Each row is a point on a landscape with many valleys, with its height.
A ball rolls from a point to whichever of its 2 nearest points has the largest drop for the distance, and stops where none of them is lower. Distance is the straight distance between rows; heights are no part of it.
K928 height 454: 3,0,30,-38,9,-41,-19,60,76,-24,-18,-17,-51,-29,-13,-35,-57,6,-10,-35,-37,43,2,25,-44,11,-2,-43,22,7,20,22,-33,36,1,-22,-3,-8,23,27,-14
K961 height 156: 15,21,27,22,10,0,1,17,14,-3,0,9,-28,12,-30,49,-34,7,-60,17,-9,-10,-22,42,-15,1,9,4,21,10,-3,26,21,-23,28,-11,2,-10,7,4,-29
K228 height 197: 6,-13,-16,-28,-10,17,5,-3,-28,6,20,12,33,-7,-34,-22,16,5,41,-22,42,8,0,-17,42,8,3,23,-13,2,-1,2,20,-10,7,-2,25,-14,-4,-29,14
K22 height 384: 8,15,3,18,-31,15,16,-87,-28,4,-46,-21,-24,-41,-16,-7,-17,23,-51,-36,22,23,0,-54,-4,0,36,-19,7,-45,-11,-6,-36,44,-30,15,-34,28,-26,-42,-31
K787 height 487: -14,-10,-6,1,15,27,-13,47,0,20,3,32,7,38,-4,11,12,-8,-27,48,-7,9,-21,40,29,-20,-20,13,-18,29,-38,-34,11,-41,13,-14,-19,-41,31,11,-27
K140 height 187: 3,-15,25,-8,23,-2,-3,18,44,-18,-26,-31,-9,-20,-8,-36,-35,3,-17,-48,-23,12,24,-13,0,17,-3,-15,5,1,48,21,-32,36,-15,-17,15,12,28,27,-6
K893 height 508: -47,25,-3,2,-43,-24,-38,46,23,43,-20,16,18,-15,-30,-42,9,29,-1,25,-27,36,-19,31,44,26,4,24,4,57,7,35,-14,34,-3,5,-19,-48,21,24,-52
K394 height 687: 1,-14,-39,28,33,57,30,-25,-1,-12,0,-25,23,21,24,-46,16,-32,-12,-31,4,24,18,21,-2,8,-10,-19,-21,-3,-37,-16,0,39,-9,50,-32,-1,-2,2,-37
K629 height 422: -35,6,0,-24,1,-26,-42,49,26,26,-5,0,7,14,-21,-40,-11,-2,9,37,-26,36,-11,49,29,13,-10,17,4,42,37,-9,0,12,20,-6,3,-51,30,27,-44
K573 height 525: 36,9,30,11,24,-11,27,-42,-17,-48,-23,-20,-78,-20,18,43,-24,-8,-53,22,-12,-15,-17,-24,-23,-29,30,-49,11,-23,15,5,-2,12,20,26,-33,11,-17,-17,-3
K954 height 277: -32,2,13,-4,9,-27,-26,29,-3,22,16,-15,9,19,32,12,0,-14,33,27,-34,-12,-2,28,-23,12,-44,45,1,5,-4,-45,1,-37,5,4,26,8,24,45,20
K381 height 286: -1,-22,-7,-4,-3,33,-4,-61,-22,-32,-11,-8,7,6,18,-2,7,-30,-17,-7,49,-13,10,-49,-15,11,1,-25,-4,-46,-6,-27,-36,11,-28,37,-8,13,-13,-36,-10
K826 height 571: -10,37,-18,-9,-68,-23,5,11,18,66,-17,13,44,-59,-35,-37,17,20,25,-23,9,41,-3,-10,23,24,-9,51,20,13,14,40,5,7,7,-5,-6,2,10,3,-19
K43 height 438: 32,9,16,-9,-12,-51,2,35,20,-25,9,7,-50,-30,24,20,-7,-4,31,12,14,2,-25,-26,-33,-32,-14,-16,4,-32,45,37,42,-20,10,-60,13,-9,-9,-6,12
K92 height 155: 28,44,6,27,3,23,19,0,11,8,7,4,8,-5,-54,41,-3,31,-44,-9,-31,-8,-6,24,34,-7,26,-3,-3,31,-6,60,37,24,41,12,-18,-16,-15,-8,-2
K50 height 489: -7,0,61,48,-12,-38,-16,2,78,-6,-32,2,-17,-9,2,-4,-37,5,-35,-26,-17,0,-5,-9,-38,9,-2,-34,5,-4,12,42,-38,2,-42,-17,17,32,-4,15,16
K663 height 400: 29,2,8,-38,3,-46,-5,49,15,-15,14,20,-36,-25,22,-19,-5,8,40,16,16,-11,-18,13,-29,-26,-27,-7,26,-29,35,9,54,-41,31,-45,15,-28,14,-9,10
K969 height 479: 13,8,17,19,-17,-34,3,-14,0,-46,-12,18,-78,-25,0,25,-16,2,-27,1,40,6,-16,-56,-3,-60,39,-43,-2,-40,35,23,-25,33,-30,-25,-23,20,-55,-31,23
K496 height 324: 56,23,-16,-1,-8,-28,32,2,-25,27,-6,0,-10,-17,14,18,12,29,50,39,-8,-10,-14,7,17,-1,29,37,-9,-7,34,45,32,-52,25,-38,10,1,-8,9,-4
K731 height 462: -23,15,36,56,-30,-34,-14,-36,51,-11,-27,12,-9,-9,9,27,-15,5,-32,-2,10,-21,-14,-18,-40,14,-6,-15,-5,-5,4,50,-40,1,-47,-9,11,37,-16,-1,7
K272 height 502: 19,12,21,3,8,-14,6,-25,-25,-57,-14,-8,-85,-20,17,41,-8,-1,-32,28,5,-12,-3,-44,-7,-57,40,-52,-8,-40,32,-17,-23,37,-11,6,-26,26,-44,-25,15
K427 height 437: -4,15,21,34,-55,-42,-6,-29,23,1,-31,27,2,-29,14,24,5,-6,-11,16,33,-15,-26,-10,-41,17,-4,21,3,4,-2,52,-36,-25,-41,6,-12,42,-4,-9,-15
K431 height 567: 16,17,9,-25,-27,-60,-4,30,51,16,-10,9,-32,-17,-9,-40,-12,36,15,11,-8,8,-39,17,-13,7,4,23,28,7,56,44,12,-7,10,-31,25,-42,26,24,-29
K541 height 329: -14,-27,-12,-27,12,-28,-3,27,-13,-11,15,34,-3,23,38,36,23,-28,0,26,2,-18,-3,41,-35,-35,-38,15,13,-5,-55,-28,12,-58,9,-11,13,-24,12,-2,36
K866 height 547: 41,0,17,4,34,16,56,-40,-41,-45,-18,-25,-66,-14,1,4,-16,-6,-33,21,-22,-12,-2,-35,9,-43,29,-30,-2,-16,0,-15,-1,25,29,31,-19,-1,-7,-26,-10
K637 height 371: -24,16,-2,7,-14,-19,-24,66,6,35,26,15,45,29,-10,-24,22,-7,40,17,-36,11,-2,43,41,7,-24,31,-6,53,-12,-29,32,-3,25,11,-3,-18,9,20,8
K669 height 521: 19,19,-14,21,-15,37,23,-51,-13,-2,19,-10,15,0,-24,16,21,4,-18,-5,2,-3,2,-26,22,4,29,-22,-12,5,-32,21,16,12,20,53,-39,10,-35,-42,5
K658 height 408: -24,-3,-5,-13,8,-21,-20,73,-7,35,12,18,37,36,-22,-27,13,3,25,25,-30,24,-9,60,43,-26,-22,7,-22,49,-25,-53,21,-10,36,-12,-16,-59,24,14,-4
K316 height 369: 26,7,0,2,-30,-17,5,27,-9,26,-11,28,5,-8,17,5,32,0,18,40,7,-6,-11,32,6,27,-33,55,10,24,1,25,-14,-47,-2,8,-13,7,12,11,-25
K271 height 603: 20,-25,-18,8,54,27,54,-44,-46,-19,29,-24,-18,31,8,-3,11,-25,-11,-13,-44,0,14,20,-16,-22,-9,-25,-7,-14,-51,-60,8,8,31,37,-3,-25,-5,-6,29
K345 height 466: 3,8,23,29,-28,-70,0,28,53,-7,-3,8,-64,-32,13,18,-17,3,31,-7,4,18,-25,-33,-32,-30,2,-20,-11,-36,47,50,22,-2,-24,-57,25,10,-29,6,25
K76 height 229: -23,-5,15,3,13,16,-12,4,10,1,24,-18,22,30,18,9,-9,-9,15,8,-26,-3,-1,15,0,17,-23,19,-6,5,-4,-25,11,-13,-1,15,24,25,2,29,26
K273 height 204: -5,-14,-10,15,2,46,9,-28,-9,-9,13,11,26,35,-3,11,11,-18,-41,14,17,2,-8,2,11,9,-16,0,0,3,-40,1,-1,-13,1,28,-16,-5,-1,-7,-19
K16 height 588: 41,16,18,-1,-44,-70,11,17,34,18,-14,29,-37,-24,12,-18,3,20,36,20,-6,-3,-31,9,-21,8,-6,37,13,-6,53,54,-1,-26,-2,-22,8,-6,5,19,-31
K393 height 281: 4,-23,34,2,5,0,-8,-6,19,-6,-31,-22,1,-29,-11,-39,-21,11,-20,-62,24,13,15,-50,10,6,6,-25,5,-20,43,18,-47,42,-44,-30,20,12,12,20,0
K937 height 729: 35,4,0,-10,-42,-28,23,-24,-24,-5,-14,19,-12,-23,8,-5,26,12,36,20,46,-11,-9,-27,-1,-5,13,32,0,-7,29,39,-2,-39,-22,-29,17,12,-3,-12,-13
K382 height 460: 3,-16,-8,-26,-9,1,-5,-39,-59,-41,3,10,-45,-1,22,16,7,-6,19,19,34,-30,12,-59,-10,-24,28,-23,-1,-39,7,-39,-20,17,-42,10,14,0,-32,-47,29
K492 height 150: 19,-30,-1,-49,29,-17,5,14,-44,-34,16,-2,-41,6,4,-2,-16,-5,30,-21,23,-27,5,-26,8,-42,22,2,2,-39,17,-32,31,-11,14,-35,36,-37,-12,-23,31
K824 height 200: -3,6,33,22,-13,-4,-10,2,39,-21,-9,17,-23,21,1,23,-36,12,-48,5,9,-7,-12,16,-24,10,-7,-18,8,9,-7,33,3,-2,-4,1,-4,5,3,13,-38
K847 height 456: 12,-1,9,-6,-44,-38,6,-35,-10,-30,-29,24,-60,-27,-23,20,-14,13,-43,-11,65,2,-25,-58,-7,-33,37,-21,2,-36,2,28,-21,18,-43,-20,-18,4,-45,-44,-1
K772 height 612: -51,-18,4,-15,-36,-25,-32,25,48,26,-38,30,20,-28,-14,-48,8,3,-10,10,27,26,-10,11,12,22,-22,19,25,11,-3,15,-40,-10,-16,-5,-3,-15,29,18,-53
K435 height 463: 29,15,-21,9,30,22,44,-13,-7,5,24,-7,22,9,-2,-24,36,0,-8,-43,-10,-11,40,-15,2,-17,33,-44,-23,20,-18,7,36,44,44,71,-58,11,-22,-15,21
K617 height 348: 48,16,-13,-13,-10,-23,41,13,-19,1,-8,21,-16,-13,-2,6,0,30,21,21,9,-23,-38,22,2,-15,17,28,20,-4,37,44,44,-37,40,-51,16,-25,15,-12,-12
K679 height 599: -10,34,-13,-1,-58,-16,0,-3,22,76,-25,-10,37,-72,-44,-30,15,22,34,-40,-3,35,1,-52,26,13,23,22,9,-9,34,46,-2,15,-19,-39,18,12,-9,3,-5
K222 height 537: -41,-4,28,-13,-2,11,-57,62,60,-4,-16,13,-32,19,16,7,-26,-16,-29,29,-6,26,3,47,-28,6,-32,-17,11,25,0,-15,5,-20,13,-17,-28,-13,22,25,-40
K66 height 401: 24,7,-16,18,52,55,27,24,-12,7,1,-21,-12,14,-20,6,-3,-11,-71,-16,-42,34,-6,61,-16,-23,8,-24,-9,40,-25,-19,28,15,46,-4,-44,-8,41,3,-52
K80 height 284: 1,19,23,38,17,6,-5,-59,9,-31,-7,-25,-6,8,34,41,-13,2,-15,1,-14,-31,-4,-25,-24,23,6,-26,-14,-24,23,9,-25,7,-21,14,6,38,-16,0,14
K867 height 340: 5,17,-5,13,-18,40,1,-87,-35,-9,-16,-30,-9,-24,8,-4,9,2,-15,-1,24,-1,1,-62,-5,8,24,-30,7,-42,-14,-31,-37,25,-29,39,-30,24,-24,-52,-9
K235 height 315: 22,-23,-8,-46,4,-42,13,19,-26,5,19,20,-23,-7,31,-19,9,3,65,2,-2,-28,0,9,-19,-19,-10,40,16,-18,16,-18,28,-51,13,-25,51,-33,14,2,23
K529 height 429: 13,7,-16,36,36,33,31,-20,-14,-2,44,-12,13,29,-2,3,14,-5,-5,-22,-29,-6,16,11,-3,1,11,-32,-27,13,-31,-16,21,20,30,59,-32,11,-20,-7,28
K36 height 396: 5,7,-17,39,36,38,14,-47,-10,-12,35,-31,22,13,16,-5,10,1,27,-20,-19,-8,15,-18,1,14,15,-24,-23,-14,-8,-18,-12,34,-8,62,-17,21,-35,-13,32
K846 height 106: 30,20,4,6,26,19,30,5,-9,-7,13,-8,-3,2,-41,29,-20,17,-28,6,-8,-8,-17,13,32,-7,34,13,3,1,12,32,44,-2,46,-17,8,-12,-17,-5,17
K981 height 330: -28,-10,15,37,-11,14,-29,-17,31,28,-13,-13,52,-26,-6,-39,-8,9,-4,-30,15,6,21,-46,10,32,-7,-1,24,-6,25,-2,-39,0,-41,-9,25,29,15,1,-2
K439 height 254: 2,-30,-17,-16,28,28,8,-25,-17,-35,8,9,-8,33,7,10,12,-31,-34,18,16,-16,-7,-9,-9,-12,-14,-29,3,-19,-42,-20,-3,-25,0,34,-3,-17,-1,-22,8
K859 height 294: -21,-38,-17,-4,22,9,12,-14,-27,-12,18,12,-2,37,23,48,16,-25,-28,31,-8,-26,-7,21,-16,-24,-23,-7,-3,2,-58,-31,-1,-39,1,22,19,-23,7,-8,25
K848 height 84: 17,3,29,-14,23,7,-12,20,30,-14,-4,-44,-17,6,-7,-11,-44,0,-6,-26,-14,16,8,1,0,13,-14,3,8,-1,30,-5,4,24,21,-16,19,9,10,39,-16
K423 height 423: -12,-38,-29,-8,-15,-6,28,-27,-55,1,32,17,29,-3,-7,10,51,3,30,-10,-10,-19,6,21,6,-16,-3,18,-11,18,-65,-27,4,-29,-1,3,29,-17,-17,-29,58
K671 height 468: -24,38,-1,-26,-24,-23,-22,48,38,29,5,-3,11,-3,-41,-38,-10,26,11,13,-30,39,-20,42,33,16,8,25,24,43,44,42,0,35,15,-7,17,-51,30,30,-37
K436 height 337: 15,-6,-41,-31,-25,-33,1,-30,-84,-13,2,18,-25,-23,32,23,28,9,74,18,28,-38,31,-29,-28,-19,25,25,-4,-12,-3,-29,-17,-14,-50,-16,26,10,-19,-29,38
K326 height 51: 38,-22,-7,-51,36,-8,21,23,-20,-14,19,0,-13,7,-27,-13,-23,2,6,-14,11,-6,-22,9,17,-29,10,11,8,-22,13,-18,37,-20,45,-53,28,-42,13,-22,25
K540 height 364: -2,3,26,-34,18,-38,-6,36,65,15,-39,-17,-33,-18,-37,-37,-54,25,-15,-38,-51,17,-6,20,-33,11,22,-15,17,7,26,25,-58,45,-22,-19,18,-22,25,59,-1
K236 height 631: -61,-29,-7,-15,-27,17,-67,38,72,13,-47,15,11,-7,3,-38,-8,-5,-13,20,16,28,10,17,13,12,-18,-8,4,19,-1,-1,-35,-2,-22,-5,-22,-21,45,35,-52
K511 height 252: -38,-9,19,17,-3,4,-25,14,40,24,2,-16,47,-2,-8,-35,1,-11,12,-1,-5,8,4,-14,27,43,-24,13,16,14,19,-1,-17,6,-14,5,23,15,23,12,-2
K649 height 534: -26,-4,43,39,0,-9,-27,17,71,5,-37,-8,-2,14,3,-19,-45,7,-46,-16,-28,-4,-2,18,-35,34,-13,-17,21,7,9,20,-31,14,-26,-2,2,24,18,38,-22
K415 height 321: -19,-11,-36,4,25,8,12,-47,-40,-1,29,-10,9,22,12,41,22,8,2,30,-23,-19,-6,7,-11,-4,-7,-2,-11,2,-50,-28,2,-13,0,35,15,-1,-9,-17,40
K527 height 644: 1,-2,-4,-30,1,-38,-9,7,-48,-12,14,-4,-40,-15,40,28,-8,-2,65,7,3,-36,19,-33,-32,-21,12,4,-9,-37,23,-25,24,-13,-25,-25,48,-3,-22,-2,52
K196 height 365: 23,2,-2,18,41,50,27,12,-12,-8,13,-25,1,38,-2,-8,-3,-13,-41,-22,-29,23,11,43,2,-3,-13,-16,-11,22,-26,-5,18,34,30,17,-33,0,7,14,-30
K713 height 405: 1,-2,10,13,-52,-23,-7,1,7,11,-32,33,14,-16,3,7,24,-10,-4,25,37,-3,-8,13,0,28,-29,39,11,4,-3,32,-34,-40,-25,5,-8,32,0,-6,-39
K956 height 427: 1,6,21,-30,15,-5,-11,44,21,-3,3,1,-12,14,-34,-2,-42,19,-39,8,1,6,-23,54,14,2,2,-4,21,27,17,27,8,0,35,-32,0,-42,29,11,-42
K367 height 609: -15,-14,-5,-10,19,1,-5,-34,-48,-8,25,-15,-9,-3,24,33,1,2,49,0,-9,-34,27,-29,-6,-2,23,7,-19,-24,8,-43,6,3,-26,-15,52,2,-31,-9,53
K493 height 576: 1,-4,4,-4,7,15,-8,-15,-20,-3,26,-8,8,4,-4,3,-4,-3,38,-2,-1,-15,11,-25,20,6,16,17,-20,-20,21,-15,15,-6,-10,-11,36,12,-21,3,28
K616 height 432: -42,-7,-5,12,-19,32,-22,-12,21,44,-25,-9,55,-44,-14,-35,-12,6,-23,-71,18,42,7,-39,26,29,-16,-14,27,-11,3,2,-40,12,-21,-1,-3,15,17,11,-11
K508 height 373: 3,22,-37,-12,-10,-32,-2,-37,-62,-10,-12,5,-22,-16,38,35,10,12,57,50,20,-36,23,-53,-15,-20,42,7,-26,-22,21,-13,-28,1,-56,-31,26,33,-25,-15,37
K958 height 643: -10,-1,-34,16,17,48,6,6,16,15,-4,-16,60,9,4,-45,17,-11,3,-72,11,20,30,1,17,17,-22,-20,-13,-2,-27,0,0,50,3,52,-46,10,0,8,-17
K993 height 261: 0,-1,-27,-48,-20,24,10,8,-8,22,21,12,50,-11,-50,-21,14,13,19,-52,44,20,15,-27,43,-6,13,-3,-5,8,-12,16,16,20,32,19,-13,-14,-10,-20,22
K265 height 374: -27,-14,0,-34,-1,-38,-39,61,29,10,-11,13,-1,20,16,-39,1,-18,27,47,-10,13,-4,46,0,0,-26,24,17,23,13,-30,1,-24,17,-10,5,-32,36,20,-31
K355 height 316: 20,-3,-5,-12,25,37,25,4,2,-32,6,-26,8,6,-21,-23,-8,14,-21,-50,-12,22,14,17,31,2,-4,-9,-12,23,-6,20,11,55,17,18,-21,1,15,13,-17
K725 height 424: 2,11,5,-6,-53,1,3,-69,-19,0,-35,11,-25,-38,-34,13,-16,21,-48,-30,50,16,-22,-60,-4,-5,28,-1,9,-43,-12,16,-23,20,-34,-21,-13,20,-40,-39,-13
K873 height 713: 14,12,6,3,-36,-51,-1,-10,8,0,-14,14,-14,-26,23,3,14,3,36,16,18,-15,-2,-44,-27,10,-6,25,-9,-18,54,29,-13,-15,-31,-23,25,31,-5,1,3
K743 height 263: 7,-27,-6,-46,5,-13,0,16,-17,-8,25,23,13,12,6,-36,8,-9,44,-3,24,-7,-2,-1,18,-5,-19,33,2,5,11,-10,13,-32,7,-19,41,-32,9,-12,7
K112 height 166: -5,1,17,18,6,26,-12,20,17,1,21,-25,20,23,0,1,-26,4,-6,-12,-16,10,9,8,13,32,-17,3,1,16,16,15,11,19,25,2,11,18,3,31,3
K359 height 245: 0,4,-1,10,1,13,0,-10,-12,-10,16,12,10,17,12,39,15,-4,-8,50,1,-16,-18,11,-7,14,-19,18,-5,18,-22,10,2,-25,-3,19,2,12,6,-3,1
K675 height 285: -4,-5,-26,-11,-31,1,-8,-59,-71,0,7,19,10,-27,13,12,17,-6,68,11,32,-20,26,-41,-16,8,9,15,-9,-17,-13,-31,-21,-7,-46,0,26,37,-20,-44,30
K387 height 461: 9,-37,11,-8,19,24,-20,-22,-24,-26,-5,-12,2,-3,-2,-29,-5,-20,11,-45,26,-4,38,-47,7,7,-1,-20,-15,-32,25,-27,-19,33,-33,-2,24,17,-6,-4,20
K328 height 244: 3,7,42,7,2,-16,-10,-11,29,-40,1,-1,-15,4,25,42,-22,-8,-29,14,12,-12,-10,-10,-36,4,-10,-24,4,-13,23,22,-8,-1,-10,-9,6,35,-14,1,7
K547 height 246: 42,-21,13,-48,48,18,31,-1,-14,-57,-4,-31,-17,-3,-18,-17,-18,3,-19,-33,4,18,23,6,15,-12,6,-15,-7,-10,2,-7,10,39,25,-6,2,-1,23,5,-7
K919 height 366: -17,-36,-14,-17,3,-14,12,21,-24,6,8,29,25,23,13,-2,26,-8,12,11,-3,-18,-2,47,10,-19,-26,39,-5,16,-49,-47,7,-50,2,-10,26,-29,13,9,16
K963 height 622: -11,-11,-4,33,32,44,-15,0,21,-14,4,-24,18,45,51,-14,-9,-32,-13,-9,-10,6,6,21,-15,22,-27,-21,-12,2,-20,-28,-7,9,-23,28,-18,23,2,32,-23
K742 height 370: -6,-21,25,24,20,21,-7,-29,-2,-28,-30,-19,15,-25,15,-55,-10,-11,-20,-48,31,-5,34,-48,-8,18,0,-39,1,-31,35,-19,-46,37,-36,-8,7,31,17,2,-5
K785 height 138: -22,-27,-15,-15,-17,21,-10,-19,-6,-8,1,21,31,24,16,1,28,-21,12,6,36,-8,4,-3,6,10,-28,19,-5,-12,-48,-4,-10,-29,-16,23,6,16,3,-6,-16
K682 height 492: 21,23,-26,0,-8,26,31,-40,1,26,7,-14,19,-1,-17,-13,32,5,-17,-35,16,-18,31,-42,2,-8,49,-42,2,4,-27,5,24,32,29,83,-71,18,-29,-43,14
K733 height 213: -12,-17,-11,-8,-7,15,-12,-45,-33,-22,9,10,24,11,19,11,19,-25,23,7,25,-23,12,-35,-6,7,-3,6,-9,-26,-26,-19,-15,-8,-30,21,24,18,-7,-30,21
K773 height 387: -5,-6,-28,5,-8,31,18,-37,-19,20,38,-1,43,15,-9,-17,43,0,21,-39,9,-5,20,-17,11,1,11,-33,-11,4,-56,-29,11,13,21,58,-39,8,-38,-34,39
K419 height 654: -11,-21,-36,33,41,52,9,-35,4,-16,8,-27,10,45,59,-21,10,-43,-6,-8,-8,-5,0,25,-17,16,-16,-18,-18,-10,-44,-40,-23,6,-31,62,-27,3,-17,4,-11
K921 height 326: -4,11,-16,-16,-29,26,-2,-9,1,32,21,10,45,1,-24,-13,21,9,16,-53,34,0,32,-32,17,3,23,-21,-11,3,-30,8,31,15,28,50,-29,30,-24,-24,33
K942 height 695: 1,12,16,20,-27,-41,-2,-25,2,-18,-17,6,-28,-16,9,26,-7,-11,12,12,34,-13,0,-58,-13,-9,36,-11,-19,-27,43,24,-8,5,-40,-40,17,32,-36,-5,15
K85 height 393: -10,-26,-32,-4,4,-19,47,-3,-58,11,14,30,22,10,-1,18,42,-7,-2,8,-24,-22,-7,50,-7,-15,-16,34,-2,20,-63,-34,21,-46,16,-14,18,-32,6,-9,54
K690 height 322: -42,0,1,20,-12,-11,-24,48,23,36,3,11,58,7,2,-48,17,-20,42,27,-31,12,-1,2,38,28,-30,38,2,32,-1,-27,-7,1,-1,28,7,-1,20,19,-4
K288 height 357: -6,26,-13,34,25,38,-16,-69,-17,-2,18,-35,30,-8,26,16,20,12,39,-1,-14,-19,16,-37,-6,30,23,-13,-22,-15,3,-27,-35,27,-31,22,1,43,-38,-18,45
K634 height 382: 14,7,1,-33,-2,-20,16,28,16,0,-1,14,-11,-3,-26,2,-9,29,-15,7,22,-1,-28,29,25,-5,5,25,20,10,22,50,22,-14,27,-39,13,-39,29,-10,-29
K497 height 105: 34,27,21,27,25,24,13,20,-13,4,2,-39,-21,11,-36,55,-24,6,-63,-6,-40,4,-6,40,-4,6,10,-10,14,9,-11,1,26,2,49,-1,-11,5,18,29,-25
K736 height 318: -13,39,-7,38,5,4,-22,-57,-5,-3,5,-21,25,-11,23,44,1,17,23,39,-14,-21,-2,-33,-6,29,17,-2,-24,-1,19,9,-32,1,-30,5,13,46,-14,-2,30
K440 height 323: -19,-13,24,-17,-6,-33,-24,42,26,4,-1,21,5,-4,38,-24,7,-23,35,35,-10,-8,3,21,-24,7,-40,26,11,5,17,-17,1,-36,-5,-2,22,-2,13,25,8
K972 height 459: -9,-19,-15,9,28,40,-5,19,1,24,6,28,-9,48,2,34,12,-38,-77,51,-5,1,-29,47,-5,-26,-11,-14,-3,25,-37,-32,8,-36,16,-13,-27,-24,32,-2,-25
K814 height 158: 39,-22,8,-52,39,6,14,29,-17,-38,11,-29,-21,9,-16,-9,-37,-4,3,-39,14,8,11,-10,15,-19,7,2,4,-12,36,-17,26,16,33,-39,25,-14,8,16,10
K544 height 237: -15,30,-2,41,-13,24,0,9,-4,11,20,10,31,20,1,32,16,12,-19,33,-15,-2,-15,30,23,25,-11,36,-10,48,-19,23,19,-8,1,18,-12,13,7,5,-19
K20 height 583: -13,-7,31,38,15,21,-12,10,42,-18,-4,-14,4,24,44,-1,-30,-15,-29,-6,-21,-1,11,11,-33,25,-29,-19,7,-2,13,4,-15,0,-21,9,-15,38,8,21,-19
K618 height 675: 3,13,10,-6,-8,-50,-10,0,-19,-19,8,4,-35,-14,28,30,-12,-19,46,22,15,-24,4,-53,-20,-32,19,-9,-22,-46,58,2,17,-6,-27,-49,23,27,-32,1,43
K504 height 575: 34,-15,-1,1,41,38,52,-44,-39,-34,6,-29,-23,3,-8,2,2,-14,-13,1,-25,-1,12,-12,8,-20,18,-27,-8,-17,-23,-25,14,24,39,40,-16,-12,-10,-18,18
K639 height 542: -37,43,-1,13,-59,-17,-30,37,27,60,-10,10,42,-36,-41,-21,15,30,4,-12,-6,17,-6,13,35,29,-7,33,19,39,-8,48,4,18,-4,17,-28,-13,4,7,-26
K113 height 356: 28,-15,-2,-47,20,-39,7,38,-6,3,18,24,-16,0,13,-28,2,-9,38,8,9,-12,-17,30,-20,-34,-21,28,32,-21,8,-15,42,-60,36,-32,13,-55,41,-11,10
K948 height 270: 10,45,-11,24,3,-7,9,16,-11,29,20,10,29,-2,2,52,25,18,24,33,-26,-2,-6,27,12,13,-9,39,-11,37,-7,21,33,-29,22,9,-4,29,-1,7,13
K357 height 584: -44,-21,8,-12,7,32,-51,42,68,-2,-27,-2,-4,31,12,-30,-20,-11,-26,15,-11,25,9,34,-1,10,-21,-13,-2,36,-6,-18,-17,10,-12,-8,-23,-2,26,41,-50
K25 height 522: -38,-18,-7,-9,-9,16,-38,47,21,23,-7,23,26,27,-9,-24,10,-2,-4,35,22,11,-1,33,48,-4,-21,20,-17,35,-27,-12,-4,-4,-6,-2,-30,-36,32,14,-43
K3 height 413: -14,15,-21,-10,-34,-15,-11,-28,-50,-27,-9,24,-41,-8,22,24,7,-9,42,30,47,-24,20,-71,-14,-35,26,-12,-10,-35,41,-28,-26,12,-60,-34,3,32,-37,-35,43
K653 height 297: 29,27,-15,-1,14,-20,19,-4,-25,25,14,-3,17,-16,13,44,12,20,65,35,-30,-12,-2,18,9,0,10,44,-10,-1,4,17,34,-35,27,-7,34,17,-6,21,29
K252 height 352: -27,-14,-54,4,-6,7,-4,-64,-47,7,19,0,39,-1,22,28,45,-1,36,29,-4,-18,-2,-4,-18,15,-4,6,-16,15,-64,-31,-31,-9,-18,49,6,13,-23,-38,36
K597 height 198: 4,38,8,43,-6,30,-2,19,16,27,24,10,27,26,-20,32,12,20,-45,-11,-27,-4,-6,23,18,10,11,-3,-13,51,-20,26,39,20,26,29,-40,4,-12,1,-20
K789 height 630: -1,-44,-30,0,36,31,25,-3,-21,-10,28,-13,1,46,-7,-9,14,-19,-17,-34,-35,11,17,52,0,-18,-21,-21,-11,8,-74,-58,16,-3,19,12,-8,-19,-12,20,26
K360 height 300: 14,35,-2,18,15,-20,6,37,-26,40,18,0,3,16,-21,45,15,4,20,34,-24,-11,-20,56,4,-1,-15,44,7,22,4,-10,37,-37,52,-9,4,-9,27,17,8
K723 height 431: 19,-15,-10,25,33,58,2,25,-14,4,4,-9,-31,36,-3,27,5,-33,-75,15,-32,16,-19,50,-23,-15,-7,-20,-8,18,-36,-26,19,-17,29,3,-39,-1,26,6,-38
K441 height 549: -27,4,-24,10,-13,51,1,-11,8,28,-21,-17,63,-34,3,-31,0,-2,-24,-88,24,38,26,-24,19,22,-23,-12,13,-21,-20,8,-15,42,-6,25,-38,5,2,-2,-16
K469 height 44: 36,20,7,12,40,13,29,11,-16,-10,-5,-37,-20,1,-35,66,-31,-12,-40,14,-18,-4,-17,9,-6,-15,31,-7,24,-28,5,0,36,-19,55,-18,-1,-1,0,3,-1
K505 height 433: -21,-34,-24,-1,-11,11,26,-52,-42,-3,44,7,28,11,-15,4,50,5,28,-16,-11,-10,24,-7,1,-14,16,-27,-10,7,-62,-31,-2,1,7,35,0,-22,-50,-43,60
K229 height 568: -42,-6,-16,3,-48,20,-32,22,19,31,-27,27,42,-10,-4,-23,18,-3,7,10,28,32,0,8,35,15,-30,28,8,12,-30,-4,-13,-5,-10,9,-28,-13,22,6,-61
K792 height 332: 25,19,-6,9,-4,-16,22,45,-25,26,2,35,7,7,-10,-4,15,11,9,47,-1,-9,-23,58,22,9,-22,49,4,34,18,7,15,-40,33,-19,-8,-25,26,9,-20
K603 height 524: -3,6,27,-41,-1,-43,-16,40,72,-3,-10,-2,-44,-13,-25,-19,-51,23,-9,-7,-10,18,-18,21,-27,5,2,-16,25,5,37,35,-3,13,7,-36,17,-40,22,20,-22
K18 height 532: -7,-9,6,9,14,26,4,-21,-21,-2,6,-24,16,-15,-11,-13,-10,7,34,-29,1,2,38,-51,27,10,28,-13,-23,-26,45,-5,-6,35,-15,-19,8,26,-33,7,24
K676 height 482: 3,-2,16,-38,14,1,-31,56,38,-13,-9,-5,-31,20,-13,4,-47,8,-40,-2,-11,23,11,53,-23,-5,-7,-28,25,32,5,-1,-4,-3,21,-29,-26,-24,31,21,-55
K135 height 276: -3,-9,33,7,6,-26,-2,21,63,22,-37,-29,-9,-23,-23,-26,-36,21,-17,-42,-48,18,7,-16,0,12,28,-1,5,-9,51,29,-37,39,-28,-35,41,3,7,45,11

Call two points neighbours if one is among the 2 nearest of the other. Go from one point of each pair to the other, from neighbour to neighbour, staying as low as possible. Name the highest point that can't be avoided.
K544 / K848: K942
K228 / K544: K505
K326 / K511: K787
K785 / K469: K359

For each start below, name the point where the ball stops.
K772: K326
K679: K848
K419: K544
K236: K544
K826: K848
K682: K469
K271: K785
